Points, in no order, along strands that fork, close into loops and pass close to each other.
In the rows, 128 means zero.
Two points are linked if the straight distance between their rows is under 92.1. Some points are linked to none.
Bup: [ 92 110 137 148 132 105  86  38 131 146 135  82 115 114 160  92 116 125
  68  85 120 118]
vosu: [139 128 119 178 111 119 136  90 125  81 191 131  89 139 177 108 120 123
  92 120 103 167]
sus: [186 140 125 176 110 133 135 131 110  78 152 166 124 143 146 126 161 135
 163 130  84 167]
foto: [105 133 125 137 143 125 152 129 124 134 123 133 173 114 136 126 101 136
 144 122 115 124]
Govu: [136 115 168 164 120 110  89  96  83 100 124 132 109 128 133 115 176 171
 119 127 104 167]
tukof: [188 129  93 177 101 122 131 151 120  93 190 160  65 158 148 145 124 145
  89 144  84 190]
Vusap: [108 135 116 106 147 141  90 184  85 173  66 109 178 121  99 166 178 161
 171 100 139 112]
votot: [170 130 138 122 123 137 112 107 104 160 119 110 137 124 136 151 159 124
 161 147  45 103]
muzu: [ 69 143 170 115 154 137  89 132  87 119  87 114 122 118 109 121 145 169
 115 132 131 129]
geta: [146 102 112 151 127 116 106  27 163 153 151  68 117 111 136 107 102  90
 102 123  97 104]
ked: [ 95 139 172 119 137 144 107 149  97  93 118 121 107 114 120 130 168 167
 112 159 136 139]
Nama: [134 143  53  96 114 121 136 177 129 200  74 145 215 133  97 164 125 121
 145  85 118 114]
Mip: [125 125  47  94 104 104 117 139 155 202  79 118 195 135 108 154 106 117
 111  68  91 119]
Buv: [162 146  93  91 116 128 150 146 139 202  84 122 195 123 128 157 133  99
 171 109  76  80]
vimoz: [101 135  66  89 121 124 133 192 137 172  74 151 196 127  95 160 110 130
 134  85 164 128]
Pize: [127 128 127 191 114 119 103  64 109  95 185 110  89 127 200 104 139 123
  80  92 109 160]
Rigi: [ 60 135 142  73 143 130  84 145 120 111  73 151 145 116 114 101 127 172
 113  95 183 140]
Gegeg: [153 131 129 168 109 116 164 123 136  82 185 158  99 139 167 115 109 115
 125 132 120 166]
Vif: [128 127 135 138 129 115 168  76 174 118 189 112  86 146 139  96  76 101
  92 153 134 122]
Bef: [117 104 157 128 132 112 102  80 144 124 146  80  82 129 125 118 115 125
 103 145  96 122]
sabop: [190 136 137 139 131 157 135 159  91 135 127 159 165 123 131 155 187 139
 206 148 115 120]
duki: [117 114 162 117 122 126 157 151 163 118 135 111 113 129 123 143 130 117
 126 151 134 100]
kone: [ 94 120 128 148 117  92  79  45 110 157 105  66 134 114 156  94 124 120
  90  67  98 136]
piza: [104 141  90  96 147 157 140 220 102 174  88 125 177 110 113 179 159 125
 177 116 203 100]
nufur: [150 132 127 132 132 130 160 105 168 136 155  75  92 137 100 130  97  76
 126 184  98  99]
Mise: [103 128 152 135 142 116 129  87 151  95 189 128  85 127 190  87  98 137
  77 113 142 142]
pesa: [ 92 131 106  79 125 116 174 169 173 180  93 116 153 134  94 143  75  88
 112 121 168  92]
vubib: [127 131 147 135 126 109  84  63 140 105 191  83  30 135 147  87 120 142
  38 153 112 168]
Foni: [162 120 140 148 121 133 131 119 128 119 165 109  81 154 117 147 130 118
 131 169  69 125]
gek: [110 118 122 123 127 127 104 148 126 120  67 149 182 124 103 125 154 157
 157  77 149 128]
Tuva: [150 137 142 139 117 157 108 154  73 106 131 121  85 138 110 167 194 142
 132 177  93 136]
ganap: [ 89 136 177  87 151 141 140 165 145  99 140 139 109 139 121 118 134 160
 130 148 178 120]
nisis: [120  95 148 119 112 129 103 104 117 133 101 118 134 125 112 139 151 134
 128 130 112 104]
zivu: [144 134  91 100 113 116 169 143 160 204  91  98 185 124 108 155 109  76
 146 125 100  80]
niza: [105 123 154 160 140 117 109 100 118  89 139 148 141 105 161  95 135 167
 115 101 142 160]
teto: [ 81 137 176 135 143 114  74  98  87 110  76 133 122 105 133  94 144 171
  95  94 140 153]
minez: [ 88 130 136  89 135 118 175 159 169 148 108 149 148 134 117 124  72 105
 117 120 179  99]
gotuz: [ 64 124 127  81 125 121 108 144 119 142  82  89 148 136  96 126 124 145
 137 110 135 128]
reg: [109 115  85 105 126 112 109  61 168 171 104  61 143 123  98 106  85  92
 110 113 107 102]
dufi: [ 81 121 153 125 152 114 121 111 145 113 135 147 140 122 161  96  99 162
 108  86 157 134]
nin: [138 136 118 124 139 166 154 188  85 137 117 146 168 111 113 158 177 132
 199 158 199 112]
Lekos: [121 134 134 163 116 118 129  84 117 104 141 107 135 129 147 108 141 134
 124 118  77 140]
kenol: [ 96  92 144 115 108 110  97  87 132 128  97 119 136 115 128 119 131 137
  99 106 131 119]
fakar: [155 136 118 169 123 124 147 114 118  96 136 162 165 115 170 111 120 115
 179  94 108 153]
gozu: [178 116 134 165 106 117  88  92  99 114 153 121  77 130 158 143 151 125
 110 139  50 156]
lov: [113 139  84  91 119 119 174 171 159 201  87 110 185 128  93 162 101  86
 123 122 140  89]
Sipe: [103 117  81  96 107 111 106 129 133 176  73 107 178 141  95 141 123 131
 126  78 101 115]
lada: [ 99 124 162 104 140 139 147 181 143 117 119 128 134 130 116 145 150 147
 144 135 171  98]
meri: [182 136 134 132 124 147 125 135 102 139 111 150 154 118 143 150 166 126
 189 136  71 108]
binu: [161 138 137 141 141 156 179 186  99 124 141 170 138 135 114 155 147 115
 192 172 180 121]
pasig: [127 103 121 101 110 123 105 113 106 165  84 107 163 130 106 145 145 127
 151 118  98 101]
tudu: [115 139 146 137 167 167 100 171  92 102 100 150 143 124  95 135 175 168
 177 131 180 126]
Nitis: [146 114 112 124 115 114 123 101 126 157 108 128 164 111 163 135 108 100
 160  95  78 118]
mera: [172 127 129 141 120 130 163 131 156 123 183 110  59 158 103 146 107  94
 106 197  98 124]
zez: [127 151  60 109 151 153 135 228 111 190  77 150 207 119  91 173 155 134
 184  90 205 117]
Firan: [147 145 142 150 161 176 123 188 102  78 136 172 122 117 108 137 166 157
 176 159 187 146]
lubod: [182 136 107 155 107 132 155 186 134  85 189 179  65 162 124 144 128 155
  83 170 133 184]
zad: [161 129 129 142 112 124 157 141 152  89 200 175  53 157 141 125 105 136
  67 165 138 162]
dop: [145 129 110 147 108 114 138  82 163  93 226 125  39 161 166  93  99 117
  46 139 134 162]
Vere: [135 120 157 126 112 136  92 120  91 114 126  91  77 128 107 147 174 132
 111 177  88 134]
Siz: [164 132 115 135 110 149 147 174 108  95 183 166  67 154 109 155 142 145
 101 202 135 157]
ton: [179 111 120 163 108 107 158  86 151 131 191 121  92 139 155 127  97  85
 117 151  89 136]
tapuv: [ 71 133 105  73 129 130 112 166 147 126  74 155 170 118 109 117 114 152
 117  85 189 133]
Vol: [157 126 137 147 125 149 141 154 103  92 162 164  97 141 122 148 144 144
 140 174 128 151]
susul: [129 146  99 112 130 148 160 175 102 164  90 129 201 137 100 155 170 129
 190 123 142  91]
zogag: [127 117 116 110 133 121 125  85 166 157 123  53 116 128  89 122  95  88
 134 152  99  96]
Fuv: [130 127 151 126 128 160  96 160  69 117 100 121 114 121 113 166 200 139
 163 155 129 117]
fako: [ 88 136  79  92 135 131  99 201 134 153  63 156 191 116  90 147 130 165
 125  72 187 145]
suv: [ 88 115  92 116 123 110 117  86 158 158 106  94 150 124 130 115  77 101
 104  81 114 108]
mive: [144 136 153 139 145 166 116 187 100  74 148 169  84 136 111 147 173 165
 142 167 164 146]
Mabar: [179 113 127 134 110 121 100  61 114 158 129 105 130 118 152 127 142 109
 143 132  43 112]
Boz: [111 145 116 117 159 162 146 198 129 121  88 174 172 119  97 133 129 130
 178 115 219 109]
zase: [183 144 125 141 145 166 132 186  93 130 116 151 179 110 113 144 200 139
 229 142 168 126]
tak: [131 143  88 120 158 154 127 213 134 153  74 166 207 107  84 143 136 143
 184  94 214 128]
sige: [134 114 119 170 118 118 107  36 139 117 197  84  74 132 172  97 118 104
  70 118 116 139]
zit: [183 150 120 108 113 124 170 161 135 175  95 145 197 122 140 149 145 102
 198 109  94  92]
ket: [139 125 134 149 134 147 128 148 109  93 114 165 165  98 132 130 145 141
 169 132 146 147]
vusog: [107 155 158 120 148 129 183 160 164  90 134 177 135 126 144  96  94 127
 124 128 185 130]
mev: [ 99 100 150 102 141 107 108  77 171 145 144  77 100 123 125 106  87 126
  96 128 131 111]
Votal: [114 136 143 130 156 159  85 174  75 129  71 128 149 118  99 155 193 158
 178 118 152 115]
zut: [112 142 147 126 143 124 186 118 165 120 160 131 108 139 130 109  73  97
 106 155 138 112]
neto: [ 93 140 154 105 154 128 142 120 154  91 146 174 116 128 168  85  88 143
 106 111 172 133]
pogob: [156 126 141 124 132 147 157 153 111 145 143 115 116 141 116 169 148 106
 172 174 105  99]
vubo: [ 86 132 184 103 141 107  81  63 126 117 135 100  70 126 136  78 129 159
  53 134 132 140]
dubi: [ 73 130 173 127 134 104  81  72  99 113 107 104  97 124 142  82 131 154
  79  98 128 151]
Dalif: [130 116 146 123 120 113 106  80 158 108 181  73  54 128 129 109 112 124
  78 172 111 149]
nirol: [134 131  99 129 112 123  94 133 111 134  56 145 203 114 123 119 158 144
 169  62 112 140]
Fovaz: [174 138 131 183 124 129 168 145 130  81 155 180 133 127 155 119 122 117
 162 125 125 164]
pivof: [141 131 138 123 121 120 149 108 174  88 205 157  44 151 164  99  95 118
  54 153 147 146]
mezon: [ 89 124 106 132 123 102  86  79 116 155  90  89 150 119 143 111 107 117
 114  66  87 130]
gino: [131 113 120 149 128 112 133  43 178 129 198  84  81 130 160  88  78  83
  81 131 141 124]
nul: [135 134 144 134 135 146 172 158 117 103 143 170 125 138 118 133 114 117
 159 167 161 130]
dem: [161 106 122 155 118 113  93  37 123 148 155  77 102 109 151 115 123 102
 108 137  69 126]
Fopil: [122 157 115 127 148 143 192 200 122 157  92 158 184 133 102 147 120 105
 184 128 195 105]
livaf: [125 114 155 128 109 123 122 111 122  91 165 136  88 126 131 121 148 157
  82 173 127 153]
fona: [117 137 133 152 137 130 175 108 142 113 147 145 137 124 143 118  94 113
 117 142 119 114]
Vinuv: [163 134 116 151 125 134 131 124 109 114 107 165 194  97 149 117 143 132
 188 106 116 146]
leri: [ 89 130 177  75 143 136 120 124 139  99 154 129  80 150 121 102 123 156
 101 165 154 123]
zilup: [112 141 130 116 137 127 189 177 139 146  98 155 165 128 115 138  96 101
 156 127 172 107]
sataf: [176 117 132 149 119 122 154 109 136 133 158 132 115 137 148 141 113  93
 152 147  72 120]
Zera: [102 128 101 134 119 104  86 110 110 148  67 119 180 117 146 117 130 140
 131  46  97 146]
dip: [175 118 100 150 104 119 110 122 147 112 197 115  28 155 122 136 114 139
  44 172  92 172]
gano: [107 127 151 137 152 139 109 134 114  91 115 171 152 100 128 106 132 172
 138 127 169 148]
rodi: [171 120 109 173 107 120  99 109 116 105 184 125  46 147 151 139 126 136
  71 148  68 175]
Vunak: [ 90 119 118 100 126 111 154 111 178 141 116 123 141 120 134 114  69  96
  95 105 151 100]
Kofo: [139 108 144 125 123 109 167 135 169 153 122 112 139 132 127 147 103  90
 148 129 114  96]
Pusuf: [165 124 141 128 124 128 180 159 134 157 121 134 140 142 124 160 117  80
 175 146 115  90]
Befu: [ 79 121 172  71 148 118  96  84 145 130 133 100  83 139 120  86 107 151
  83 143 144 115]

A fork is a point with three links, a tip a point with one. Leave the first point through the second and follow the links. Name the first fork or tip that comes.
binu, nin: geta
Befu, leri: pogob
pogob, Pusuf: Befu
ton, sataf: suv
vusog, neto: Fovaz
Fovaz, fakar: vusog
